Points, in no order, along strands that fork and pass close to each other.
In the rows, 128 means zero.
Two points are linked if the straight distance between their rows is under 94.6. Some points are linked to none.
Q558: [ 85  99 151 151 112 140 145 119 137 147  49 176 165 117 135 130 157 150
 131 121 125 137 166 124]
Q414: [121  60 135 135 128 156 141 129 150 131 127 154 130 147 123 177 143 168
 138 136  96  83  71 158]
Q336: [130 150 100 155 120  41 121 192 196 107 171  81 214 127 173 119  69 130
  88 145 116  98 112 122]
Q537: [122  77  95 139  96 152 124 112 123 129  84 144 174 125 112 174 164 154
 123 142  84 110  91 125]
Q460: [148  87 201 117 115  96 147 116  47 184 140  48  54 107 149 119  82 138
 123 121 148 161 142 166]
Q933: [155 107 103 140 110 147 162 141  70 148 111 136 156 120 168 140 109  84
 109  99 135 143 121 204]
Q66: [102 170  99 117 125 133 150 136  82 116 126 158 159 150 122 118 121  61
  90  95 142 126 141 123]
Q342: [140 176 132 115 122 165 131  64  73 159  79 117 110 125 144 136 153  82
 102 148 151 156 136 121]
Q618: [132  88 106 161  83 146 130  83 112 138  61 122 159 115 128 175 182 167
 129 149  82 109 115 110]
Q285: [173  97 153 144  97 167 152 124 101 173 123 137  90 110 162 146 111 132
 172 135 153 139 142 182]
Q202: [170 203 106 136 102  77  87 110 194  77 156  85 108  91 140  75 116 140
 126 153 147 127 134  98]
Q802: [157 122 172 122 125 147 128  96  73 144 111 106  64 119 100 123 160 123
 127 141 133 136 109 137]
Q624: [115 173  85  93 139  94 109 168 113  77 140 161 179 148 121  87 146 123
 128 128 146 150 130 107]
Q893: [155  73 113 116 109 179 137 128 114 138 128 154 131 124 112 173 138 127
 131 154 120 135  55 167]
Q928: [146 142 100 130 115 154 141 102  68 145  89 131 163 133 165 125 125  89
 104  97 147 144 165 181]
Q335: [154  84 119  92 145 158 154 193 111 157 134 175  88 134 137 165  89 148
 162 109 136 145 112 192]
Q988: [118  84 222 108 137 136 113 143  81 163 118 112  27 115 111 113 135 163
 141 133 144 136 122 139]
Q998: [122 153 129 122 117 162 128 103  64 140  84 169 160 154 154 120 131 100
  94  98 160 125 172 164]
Q846: [ 95 134 100  87 134 137 102 140  65 107 159 127 202 106 150 118 117  63
 114 102 123 150 134 107]
Q564: [103 129 101  99 139 132  98 143 110  93 166 134 195 133 130 115 128  71
 116 108 133 125 124 130]
Q293: [ 93 140 109 132 112  88  80 220 134  65 166 169 164 144 113  92 114 133
 103 131 113  88 118  89]
Q187: [107 167 179 116 157 130 132  84 131 102  98 141 100 133 108 148 188 124
 120 160 140 105  97  86]
Q306: [117 117 206 132 164 132 132  96 134 133  93 143  79 153 128 135 165 160
 126 139 130  93 130 121]
Q41: [133 132 115  89 157 145 107 133 104  99  93 161 160 174 120 117 162 130
 112  93 137 115 143 149]
Q877: [125  92 122 110 139 141 162 201 128 141 165 173 104 147 127 150  89 108
 140 110 134 125  93 180]
Q827: [127 122 188 155 104 159  99  60  83 152  60 136 120 114 146 142 171 144
 113 163 141 112 151 104]
Q372: [169 129 134 112 147 146 173 102  87 154  91 117 121  99 167 147 138  91
 128 131 145 182 111 181]
Q265: [187 108 177 165 114 146  97 100  75 172  83  92  86 109 164 103 141 131
 125 148 161 163 174 176]
Q791: [139 170  95 106 120 159 131  94 122 131 101 114 121 108  94 141 170  87
 131 148 126 163 105  99]
Q258: [151 154 110 123 154 108 196 140 117 134 136 140 108 169 131 127 104  85
 110 107 150 146 122 176]
Q309: [ 78 113 136 146 117 159 111 148 153 116 149 161 153 128 120 109 108  92
 122  86 135  87 152 132]
Q946: [130 139  97 160 143  66 160 208 173 126 189  92 146 163 159 131  67 109
 102 127 121 109  97 163]
Q941: [135  90 175 207 102 100 140  81 109 134  46 116 123 120 196 176 177 187
 122 164 123 130 160 132]
Q137: [106 180  82 104 115 127 109 107 150  99 140 158 166 102  93 115 135 127
 141 123 134 160 123  53]
Q573: [122 149  84 132 100  84  79 171  99  70 218 145 165  96 125  79  56 136
 111  98 128 132 118  53]
Q692: [102 177 106  76 145 147  96  83  92 119 126 157 165 135 126 117 138 144
 139 109 152 165 157  66]
Q520: [124 103 136 184  93 114 141  66 100 129  44 115 154 116 184 167 182 179
 120 157 104 124 165 113]
Q809: [158 122 153 120 153 111 150 101 122 152 130  64  80  94 113 108 147  93
 133 157 129 186 103 135]
Q859: [177 115 174 159 116 163  96 100  85 151  56 139 110 123 162 125 165 149
 124 146 162 140 165 169]
Q992: [111 154  88 105  95 151 111  70 110 131  82 140 149 116  88 148 156 164
 136 127 104 143 143  52]
Q812: [134  70 195 200 103 126 132 105 128 149  65 123 102 117 170 164 162 191
 157 151 124 116 160 135]
Q617: [115 135 101 131 120  89  74 223 129  71 190 145 163 146 124  84  97 105
  92 129 116 101 126 112]
Q229: [131 116 105 150 153 115 181 157 172 177 177  90 110 145 146 146  61 109
 136  99 120 125 132 169]
Q687: [111 132 130 112 117 162  95  77 102 129  84 160 165 133 121 122 156 148
 127 118 132 121 175 105]
Q273: [ 93 132 121 137 107 136 143 160  85 113 123 176 156 131 105 111 116  56
  98  97 120 111 132 113]
Q132: [ 98 112 150 131 130 159 115 116 161 151  70 172 142 119 123  97 148 136
 138 127 143 154 182 123]
Q264: [119 118  83 124 112 139 114 150 160 116 129 161 161 132  74 110 135 109
 121 124 110 149 117 126]
Q364: [163 102 152 176  83 169 135 127  98 155 104 150 125 110 163 155 135 129
 168 136 166 128 145 179]
Q796: [161 156 154 131 119 167 139  80  56 163  62 129  93 104 163 146 153 100
 111 155 160 168 125 143]
Q247: [ 78 138 130 113 134 125  89 145 142 101 161 166 167 119 119  80  93 131
 132  76 145 130 177  87]
Q623: [ 78 170  90  82 112 152 111 121  70 110 104 154 181 144 118 165 144 129
 126  92 109 134 127  57]
Q733: [113 115 143 162 123 124 134  99 197 108 127 134  98 118  85 141 148 157
 133 134  93  84 102 105]
Q225: [138 142 165 118 133 136 107  88  74 132  77 111  73 134  85 110 178 129
  99 142 131 129 114 102]
Q436: [154 177  96 109 137 119 115  67 124 115 152  72 137 132 125 113 145 100
 114 137 124 136 135 108]
Q808: [142 141 103 151 112 132 151 160 200 128 161 149  75 136  75 123 108 125
 140 130 128 124 100 138]
Q589: [106 172 147 121 151 132 100 100 174 115 127 164 123 150 115  86 131 126
 123 125 159 122 183 109]
Q481: [ 95  78 157 126 134 154 167 153 117 124 115 186 149 123 133 170 141 116
 135 122 120 108  79 147]
Q159: [109 190  79 110 106  90  96 170 133  65 157 169 178 132 121  89 130 160
 134 135 141 129 120  80]
Q685: [104 141 111 123 152 108 123 160 147 117 166 112 166 152 145  82  98  90
 117  87 136 128 176 142]
Q86: [ 85  88 118 109 132 144 112 151 100 100  93 162 197 127 124 148 162 115
 114 114 101 116  99 127]
Q87: [174 172 114 132 131 100 118 153 166  99 146 109  81 147 107  94 158 139
 136 180 137 122  90 145]
Q610: [146 144  98 133 140 100 165 168 170 125 175 125 113 153 123 122 106  98
 130 145 142 145  89 164]
Q61: [112 210  78  91 137 111 122  77 116 111 177  83 179 110 157 135 101 114
 132 107 145 172 141  59]
Q553: [130 172  94 103 154 105 118 165 139  82 138 141 159 167 128  94 151 112
 123 133 153 143 125 138]
Q819: [ 76  81 104 146  96 122 139  91 122 118  85 128 199 112 160 159 160 169
 122 125  76 116 151 114]
Q382: [134 123 183 126 142 121 124 124 143 109 145 115  56 109  79 127 161 136
 147 163 130 117  72 109]
Q636: [120 139  71 104 139 105 103 131 127  97 194  96 204 139 144 114 103  98
 105 114 122 134 124 131]
Q314: [ 86 129 151 109 161 130 150 109 128 105  71 168 155 152 136 156 175 137
 109 119 123 105 120 117]
Q694: [144 109  79 118 135 131 162 155 125 138 146 126 149 130 119 139 120  76
 105 139 126 169  75 170]
Q28: [141 150 145 147 161 118 157 133 171 190 169  73  17 125 128 123  80 126
 149 118 140 131 159 135]
Q647: [131 104 177 148 117 178 129 115 148 166 139 132  59 115 121 138 115 145
 170 127 137  88 138 143]
Q835: [165 116 121 120 132 139 142 150 157 148 195 114  54 138 104 149  87 136
 157 151 124 129  92 153]
Q828: [ 76 145  96 100 112 130 111 123 118 102 147 168 184  96 101 107 114 120
 141 102 130 165 137  52]
Q927: [112 111 113 154 115 132 119 127 214 113 125 149 120 128  76 128 135 158
 133 123  97 100 117 104]
Q956: [ 80 117 102 123  89 136 120 122 120 121 108 175 193 103  92 119 123 136
 131  99 106 138 154  68]
Q248: [172 107 163 112 113 166 162 125  66 136  91 177 107  96 155 185 139 142
 155 145 154 136  92 167]
Q123: [122 147 103 128  88 150 107  64 145 124 103 146 141  96  79 120 144 143
 136 121 113 131 147  66]
Q217: [119 176  94 114 134 110 127  71 154 116 169  86 183  89 144 121 103  89
 123 119 136 159 147  90]
Q149: [120 126  68 112 107 121  80 127 152  94 163 158 171 138  76 100 109 168
 127 101 110 123 145  86]
Q490: [178  79 111 147 120 155 149 117 122 165 135  86 152 116 163 143 110 102
 138 131 120 147 121 205]
Q434: [189 156 143 125 169  78 148 153 134 125 155  68  54 155 126  99 134 132
 136 155 138 141 106 160]
Q62: [125 118 153 140 113 162  97  62 107 134  70 142 148 128 130 131 170 155
 127 139 126  99 167 117]
Q723: [153 102 170  93 117 156 145 148 102 169 133 160  38 116 138 169  88 157
 187 131 143 114 164 147]
Q470: [ 90  99 149 149 110 144 144 144  76 119  61 179 182 124 161 160 156 126
 108 101 125 100 133 149]
Q158: [ 83 169  95 115 115  85 101 167 128  60 156 180 179 109 107 109 117 163
 131 118 130 134 106  35]
Q63: [179  96 184 122 109 143 146 116  76 174 134 105  50 104 165 146  91 139
 160 143 152 146 156 170]
Q714: [157 148  79 154 114 111 148 162 192 123 184 125 102 144 100 122  93 110
 123 148 131 134  87 149]
Q471: [124 145  98 169 125  52 134 211 187 117 182  77 178 145 169 122  58 113
  85 139 118 102 106 141]
Q913: [157 117 130 110 163 155 142 137 129 140 138 127  91 160 134 123 128 121
 139 112 141 116 126 193]
Q598: [ 98 144 173 122 162 133 149  98 146 108  91 166 118 147 119 145 177 137
 121 140 134 102 112 107]
Q820: [144  78 100 142 107 144 159 174  95 162 133 133 144 130 145 131  84  89
 115 101 123 148 116 200]
Q908: [127 111 143 159  93 153 180 106 144 150 106 172  92 131  91 148 124 141
 138 120 120  95 118 125]
Q919: [127 182 135 109 106 185 103  61  70 153  69 122 123 120 146 149 161  93
 116 145 139 155 148  86]
Q931: [118 145  73 119 112  92  65 168 124  72 224 133 188 108 133  86  70 139
 111 116 130 141 116  84]
Q238: [ 81 121 118 140 105 126 125 162 108 104 140 181 167 116  89 118 113  78
  97 103 101 105 130  88]
Q195: [148 153 106 175 150  66 147 191 231 145 174  61 128 137 170 152  66 161
 126 151 123 100  95 141]
Q396: [123 162  62 117 106  71  89 170 138  72 204 103 208 114 159  98  78 129
  94 145 131 138 106  98]
Q606: [101 137  81 114 116 104 105 127 145  84 136 165 179 145  84 122 139 182
 124 110 104 116 126  68]
Q673: [162  86 123  97 144 163 140 172 125 174 155 133  68 128 148 166  88 145
 173 122 129 144 125 190]
Q583: [173 106 156 115 173 103 172 102 132 156 134  61 104 112 142 134 127 103
 134 145 126 162 105 156]
Q186: [ 88 123  91 137  99 120 138  62 150 112 105 130 165 108 111 159 151 164
 122 121  72 108 126  70]
Q638: [173  84 126 150 125 144 138 104 144 177 133  63 137 111 159 131 112 109
 149 132 113 147 144 176]
Q294: [134 106 148 167  82 178 130 105 103 144  93 147 151  98 151 159 160 116
 157 147 154 120 122 146]
Q29: [140  97 195  98 148 129 117 159 100 152 150  99  15 111 102 121 125 153
 159 135 139 145 117 139]
Q255: [127 123  97 142 152 134 145 175 160 155 171 109 114 160 135 119  88 104
 129  94 130 116 140 176]
Q997: [180 132 149 110 177  96 146 143 127 147 145  74  35 151 110 106 127 134
 135 140 133 160 122 165]
Q46: [161  94 183 128 144  90 155 107  74 176 136  36  56 123 131 109  99 131
 116 119 123 149 131 163]
Q754: [104 144  57 104 111 137 107 153 117 107 136 155 182 124  92 130 138  97
 112 128 109 158  94  93]
Q744: [ 95 181 129 106 142 123 105 107 151 105 148 165 156 139 122  79 111 126
 122 106 167 133 185  94]
Q97: [ 74 131 119 131 131  85  95 201 165  69 141 171 168 146 107 100 123 155
 121 113 110  94 136  85]
Q745: [116  71 151 168 112 154 123 173  98 127  65 173 168 122 165 154 147 145
 138 104 130 108 137 180]
Q209: [126 204  71 115 104  82  97 156 150  74 171 137 176 104 145  79 109 150
 134 146 156 142 128  90]
Q732: [131  63  99 134 125 142 118 195 111 151 157 124 160 138 134 120  88  72
  86 111 104 142 110 187]
Q136: [ 69 185 101  76 125 159 104 136  52 110 129 151 173 139 138 151 122 129
 137  82 133 152 129  45]
Q569: [157 209  79 118 116  70 109 118 177  81 169  98 152 105 153  74 109 150
 134 149 149 150 149  96]
Q996: [159 121 112 131 150 120 164 153 172 159 198  87  71 140 134 150  75 126
 150 131 125 126 105 160]
Q866: [164 113 110  98 154 134 172 131 130 140 149 117 114 125 126 152 130  93
 142 149 137 167  68 174]
Q17: [139 169 104 156 123  43 132 144 212  99 158  73 213 109 163 136  85 129
 110 155 127 121 103 107]
Q637: [147 169 160 140 129 128 146  93 140 130 132 133  48 139  83 110 139 116
 119 141 145 116 119 118]
Q651: [143 141 110 113 145 136 119  75 127 143 131  96 162 132 152 104 119 101
 118 112 134 139 178 155]
Q521: [149 161 169 146 181  91 134 109 176 130 169  55  82 140 161 108 110 115
 129 137 146 109 145 148]
Q505: [ 85 106 133 117 152 122 137 144 141  96 103 168 168 156 116 143 162 140
 121 111 107  94 106 128]
Q661: [112 161 109 115 123 124 119 109 138 101 116 170 148 161  88 109 151 158
 120 114 125 103 150  87]
Q774: [156 164 168 135 160 120 131 100 142 127 182  84  64 141 141 106 121 106
 130 142 154 104 123 149]
Q737: [122 110 125 166  80 129 131  58 101 137  50 113 147 113 140 161 177 178
 123 146  89 117 159  88]
Q266: [160 160 151 158 169  53 150 164 200 146 169  34  75 126 163 139  93 161
 153 162 131 108 102 130]
Q702: [120 104 225 125 156 139 118 113 116 149 112 121  34 134 110 120 145 165
 136 139 139 101 125 127]
Q652: [139 160  87 127 133 108 122 126 187  94 174  97 158 115 126 118 123  94
 124 152 137 145 102 127]
Q245: [ 97 128 135 130 102 162 120 132  49 125  72 182 185 134 157 138 141 106
 100  91 136 112 160 126]
Q341: [106 161 131  92 131 162  90  56 103 135  98 156 155 128 125 117 152 145
 123 128 143 141 171  76]
Q750: [137 137 112 119 132 154 166 109 110 153  93 136 132 114 134 127 146  81
 126 130 149 176 123 160]
Q632: [143 136 125 135 120 162 124  84 153 128 154 115 119 101 110 123 135  86
 137 146 133 129 104 132]
Q180: [ 86  70 102 154  82 122 124 128 107 125  74 153 211 113 138 150 147 160
 118 115  79 114 147 106]
Q100: [136 151 133 134 189  77 143 127 188 130 146  65 163 153 161 117 113 120
 129 118 129 122 159 142]
Q231: [160 112 179  96 141 134 159 115  90 173 159  94  35 124 149 142  90 129
 157 135 141 141 147 165]
Q241: [122 106 100 107 132 165 108 146 105 113 129 152 182 137 123 137 146  89
 112 115 125 117 100 155]
Q539: [125  88 201 183 106 156 131 114 128 177  82 144  67 124 147 147 137 187
 163 141 134 100 166 132]
Q176: [101  65 146 124 127 150 162 191 124 129 131 187 125 134 123 174 114 128
 142 116 119 109  78 158]
Q381: [125 160  92 123 131 103 106 203 164  80 161 143 156 159 123  95 134 117
 120 149 140 119 103 150]
Q361: [138 155 100 122 129 136  97 104 181  93 175 114 142 106 110 117 138 103
 131 146 138 124 106 119]
Q517: [125 151 172 138 173 121 122 147 178 123 117 134  51 168 106 114 157 172
 143 136 141  95 131 120]
Q937: [156 153 113 119 125 142 149  90 106 148 112  87  89 103  95 122 161  83
 127 155 129 179 103 117]
Q842: [159 156 151 156 166  71 161 154 179 159 178  50  28 127 142 134  72 146
 149 138 131 126 127 122]
Q27: [138 121 199 127 111 135 139  92  47 161 121 102  45 105 119 116 135 109
 115 146 157 144 110 137]
Q164: [ 54 120 105 116 102 122 129  95 111 121 100 165 200  95 118 143 132 166
 134 101 100 147 147  42]
Q994: [118 155 165 148  99 172 103  62  75 153  47 131 118 107 143 156 174 121
 115 165 141 137 141  84]
Q75: [141 156  80 137 127 120 104 147 179 107 159 125 129 157  98  94 116 133
 122 111 130 111 148 138]
Q546: [135  50 117 142 101 163 137 130 127 140  99 155 151 130 120 174 150 161
 130 147  98 109  73 158]
Q907: [166 193 107 146 107  97  91 151 217  88 161  90  91 105 147  84 118 148
 133 161 145 106 123 134]
Q125: [146 166 126 120 142 116 111 127 153  85 123 125 106 142  94 113 182 134
 136 167 139 121  97 105]
Q984: [115  68 104 137 136 149  90 211 132 136 162 138 149 148 117 105  96  89
  89 111 102 130 114 169]
Q689: [137 146 152 150 109 150 148  75 136 134 112 145  78 133  84 125 147 127
 121 133 130 100 123 104]
Q169: [104 221  69  96 107 116 114 130 115  90 156 134 164 118 116 124 126 117
 134 126 149 167 121  52]
Q700: [ 79 153  96 110 117 100 106 177 119  76 155 169 183  94  94 104 117 107
 121 117 127 155 117  46]
Q409: [ 95 102 157 163 114 163 119 100 176 139 109 145 129 117 121 137 135 152
 143 111 116  73 157 126]
Q456: [124 128 135 136 102 188 136  82 126 141 124 134 136  93 126 146 148  84
 147 139 142 122 106 135]
Q7: [121 140 110  94 146 142 107  93 107 131 130 132 169 143 138  93 129 113
 121 103 146 146 183 137]
Q328: [ 70 106  86 127 107 111 147  67 124 108 101 117 189 113 164 166 153 165
 120 118  64 118 143  89]
Q605: [143 111 142 107 150 163 106 109 125 123  92 146 128 160 120 121 165 144
 131 116 125 108 144 162]
Q472: [142 130 158 147 140 141 140 128 149 185 146  91  20 119 108 107  99 133
 148 124 144 142 158 135]
Q327: [133 114 114 134 107 161 148 131 104 144  74 168 151 117 118 129 153 103
 126 119 138 154 130 153]
Q873: [165 107 182 146 162  83 161  92 120 182 131  27  86 129 130 124  95 131
 116 119 114 125 139 143]
Q347: [123 145  97 101 112 171 110  93 113 130 102 122 166 100 108 140 169 101
 138 140 119 165 123 101]
Q823: [153 106 119 169  74 176 121 106  83 138  77 141 160 107 149 181 169 132
 144 144 137 120 106 147]
Q370: [167  65  99 127 128 144 163 144 136 178 163 100 131 124 154 164  81 114
 129 141 115 164  94 193]
Q433: [151 109 204 136  94 123 132  99  24 169 134  75  52 100 147 119 108 117
 122 141 164 153 130 155]
Q648: [126 130  80 123 130 101 137 188 142 105 165 125 168 137 112 120 114  70
  89 148 124 169  82 143]
Q975: [170 125 133 104 172 102 179 121 141 138 161  89 105 122 143 150 117  97
 142 154 134 162  81 160]
Q780: [157  93 187  94 106 142 122 155  75 183 110 144  23 103 142 166  92 176
 181 144 140 130 184 140]
Q96: [115 175  91  77 147 126 107  98  99 120 146 134 181 136 138 101 123 120
 131 108 154 176 159  94]
Q924: [114 155 110 128 164  73 122 147 171 114 172  84 190 147 161  95  84 115
 119  96 132 127 175 129]
Q742: [109 128 100 118 147  99  94 199 126  98 184 123 164 154 138  79  97  89
 100 101 117 113 153 137]
Q680: [130  82 224 157 106 143 126 126  91 183  85 140  35 120 140 151 127 191
 161 148 142 115 159 128]
Q144: [168 102 196 141 162  64 173 111 133 177 135  34  84 120 119 146  96 136
 130 132 109 130 113 120]
Q375: [103  55 101 161  82 140 112 163 101 132  85 161 196 129 116 140 137 143
 106 109  79 108 134 138]
Q814: [111  92 191 168 120 167 137 114 163 170 102 143  78 117 133 140 132 165
 162 130 125  85 148 129]
Q211: [174 102 176 179 105 147 102 109  87 130  44 146 127 124 167 157 180 173
 135 145 152 127 147 157]
Q532: [164  92 128  84 172 130 151 159 134 179 173  89  73 127 166 173  78 140
 173 127 122 149 130 180]
Q52: [111 169 112 100 143 124 129  95 115 112  73 171 144 166  97 124 174 160
 110 122 124 132 146  81]
Q104: [151  89 219 112  94 134 121 144  59 177 104 147  24 103 145 152  99 173
 159 153 158 142 169 137]
Q800: [ 79  83 131  96 136 127  90 164  73 103 124 172 199 120 117 103 128 133
 120  87  95 118 152  82]
Q89: [137 136 125 129 172 104 146  95 164 146 139  70 164 142 153 116 109  99
 120 111 124 129 157 156]
Q715: [106  85 162 154 132 118 176  82 137 141  83 125 105 132 160 158 164 178
 131 141  92 102 136 137]
Q658: [129 130 161 118 140 127 120  80 100 122  59 114  96 134  90 137 197 157
 102 150 100 123 115  90]
Q140: [149 132 168 142 125 124 140 120 127 153 145 101  19 128  82  96 118 126
 133 132 137 129 132 128]
Q300: [154 101 142 113 145 142 125 155 157 139 174 133  48 138  98 153 115 158
 168 149 119 112  86 142]
Q166: [108 145 161 124 151 154 110 103 173 137 104 160 119 136 116  96 146 119
 135 128 154 132 168 121]
Q13: [ 90 106 144 143 111 168 105 125 162 126 128 157 163 125 122 117 125 126
 135 101 127  79 160 137]
Q990: [169 138 157 127 152 127 134  81 102 158 121  75  75 148 130  89 132 108
 101 132 132 138 155 157]
Q73: [142  84 146 124 148 147 128 141 158 130 138 138  83 146  99 158 147 167
 153 137 110  93  84 149]
Q325: [127 143  99 146 143 137 130 164 166 128 152 134 103 170 108 103 110 114
 125  97 132 106 145 159]
Q681: [115  73 169 129 144 111 201 103 128 138  94 145  83 130 158 179 145 181
 144 144  94 110 112 146]
Q331: [ 56 102 121 119 147  78 121 164 149  85 121 162 179 145 116 113 137 166
 110 102  82 106 148  82]
Q542: [149 156 113  89 174 125 112 129 125  99 125 127 143 173 128 105 161 116
 115 122 149 129 143 161]
Q226: [151 156 162 150 190  74 156 124 190 148 147  45 118 153 159 136 104 136
 131 127 125  99 143 135]
Q391: [112 153 137 110 143 116 138  72 109 123  50 138 114 152 109 149 186 161
  99 137  97 122 131  78]
Q403: [114 142  93 128 122 106 122 203 141  79 165 154 160 148 114 108 126  80
 101 149 131 136  75 136]
Q981: [120 137  71 124 133  71 101 163 128  94 199  84 213 145 152 119  87  95
  72 133 114 128 109 122]
Q254: [129 145  75 126 121 123  71 163 187  97 164 136 148 157  95  90 113 160
 128 107 120 111 152 119]
Q856: [ 84 126 116 128 115 134  91 145 152  96 173 155 175 105 111  88  94 100
 126  83 128 119 155 105]
Q523: [123  96 174 119 135 159 170 127 110 133 101 182 124 117 142 180 145 133
 155 136 143 113  90 153]
Q616: [128 157 166 125 143 119 126 117 145  92 126 121  80 114  85 128 183 124
 134 174 137 112  78  87]
Q170: [ 97  57 104 143  96 147  97 185 123 131 108 166 177 128  97 115 118 128
 111 102  83 119 145 128]
Q426: [ 58  84 137 110 142  86 115 150 103  95 124 162 197 131 128 114 127 165
 113  86  78 113 155  68]
Q478: [ 76 141 108  88 129 147  89 141  43 113 154 151 195 112 140 123 112 101
 130  84 127 148 138  63]
Q40: [106  98 116 149 114 115 145  72 171 115 108 119 130 114 101 155 155 159
 116 142  66  90 106  92]
Q801: [107 138  65 102  92 169 106 122 112 126 105 140 184 110  99 154 155 102
 132 131 107 158 103  86]
Q839: [139 102 124 119 141 163 137 139 122 135 146 141 138 142 140 134 129  95
 132 113 139 118 107 186]
Q880: [147 178  98 155 130 101 114 151 217 104 185  85 115 131 151 107  95 124
 130 135 143 104 124 149]
Q969: [162 140 179 117 168 108 169 102 114 159 175  77  45 149 153 132  92 118
 130 131 149 115 138 153]
Q875: [141  98 183  91 165 131 108 169 129 136 161 117  21 127 103 141 130 168
 172 145 128 123 101 133]
Q725: [103 182  88  92 128 139 124 132  71 106 114 162 172 150 115 130 143  90
 106  99 135 135 139  97]
Q721: [165 120 147 112 158 169 114 105 112 142  94 135 106 151 140 112 153 131
 124 116 147 119 150 183]
Q6: [156 165 109 156 154  74 148 171 208 127 172  66 110 141 158 118 100 140
 138 158 128 119 109 156]
Q376: [110  71  97 134 123 152  94 207 147 146 129 146 153 139  98 103 112 112
 118 103 101 133 137 153]
Q76: [120 118 117 154 107 148 165 146 177 146 138 173  86 142  77 141 103 134
 146 114 118 102 107 138]
Q108: [121  82 176 113 140 128 191 107 111 124  94 168 100 126 149 195 145 171
 152 145 111 100  88 141]
Q448: [165 129 167 115 130 164 158 104  74 147  85 149  90  98 154 150 143 114
 140 149 162 161 105 165]
Q982: [173 105 146 153 119 150 114  88 112 168 105  70 129 104 162 102 137 112
 136 143 138 156 177 171]
Q111: [129 142 134 144  98 155 130  67 137 139  95 140 107 104  83 115 149 121
 128 140 122 120 145 101]
Q60: [136 158  96 143 135  71 127 125 210 106 180  74 188 109 150 130 102 107
 112 148 123 135 105 125]
Q926: [158 149 103 124 156  87 198 171 148 133 151 122 113 168 135 129  97 100
 125 125 138 143 105 176]
Q446: [101 115  94 147 110 126 116 163 203 112 127 164 143 132  66 114 122 140
 123 120 106 128 122 109]
Q633: [138  84 159 187 106 147 108 137 107 126  52 157 169 126 176 157 169 168
 140 124 146 111 155 164]
Q850: [172 181 139 141 137  91 117 158 164 110 152  79  50 140 118  74 141 143
 136 169 142 124 114 139]
Q775: [113 223  68  94 125 108 114 117 114  91 184 106 175 120 155 128 111 123
 134 118 155 166 124  59]

A fork is a point with three links. Follow the links from the first point to the second and name the forks in between, in order.
Q96, Q176 | Q448 Q523
Q29, Q75 | Q300
Q169, Q381 | Q828 Q159 Q553
Q680, Q996 | Q539 Q546 Q300

A fork is a point with three links, a tip a point with one. Leave the first point through the second and follow the links. Name the first fork or tip that comes.
Q926, Q610 | Q689
Q658, Q225 | Q144
Q96, Q692 | Q448
Q325, Q255 | Q300
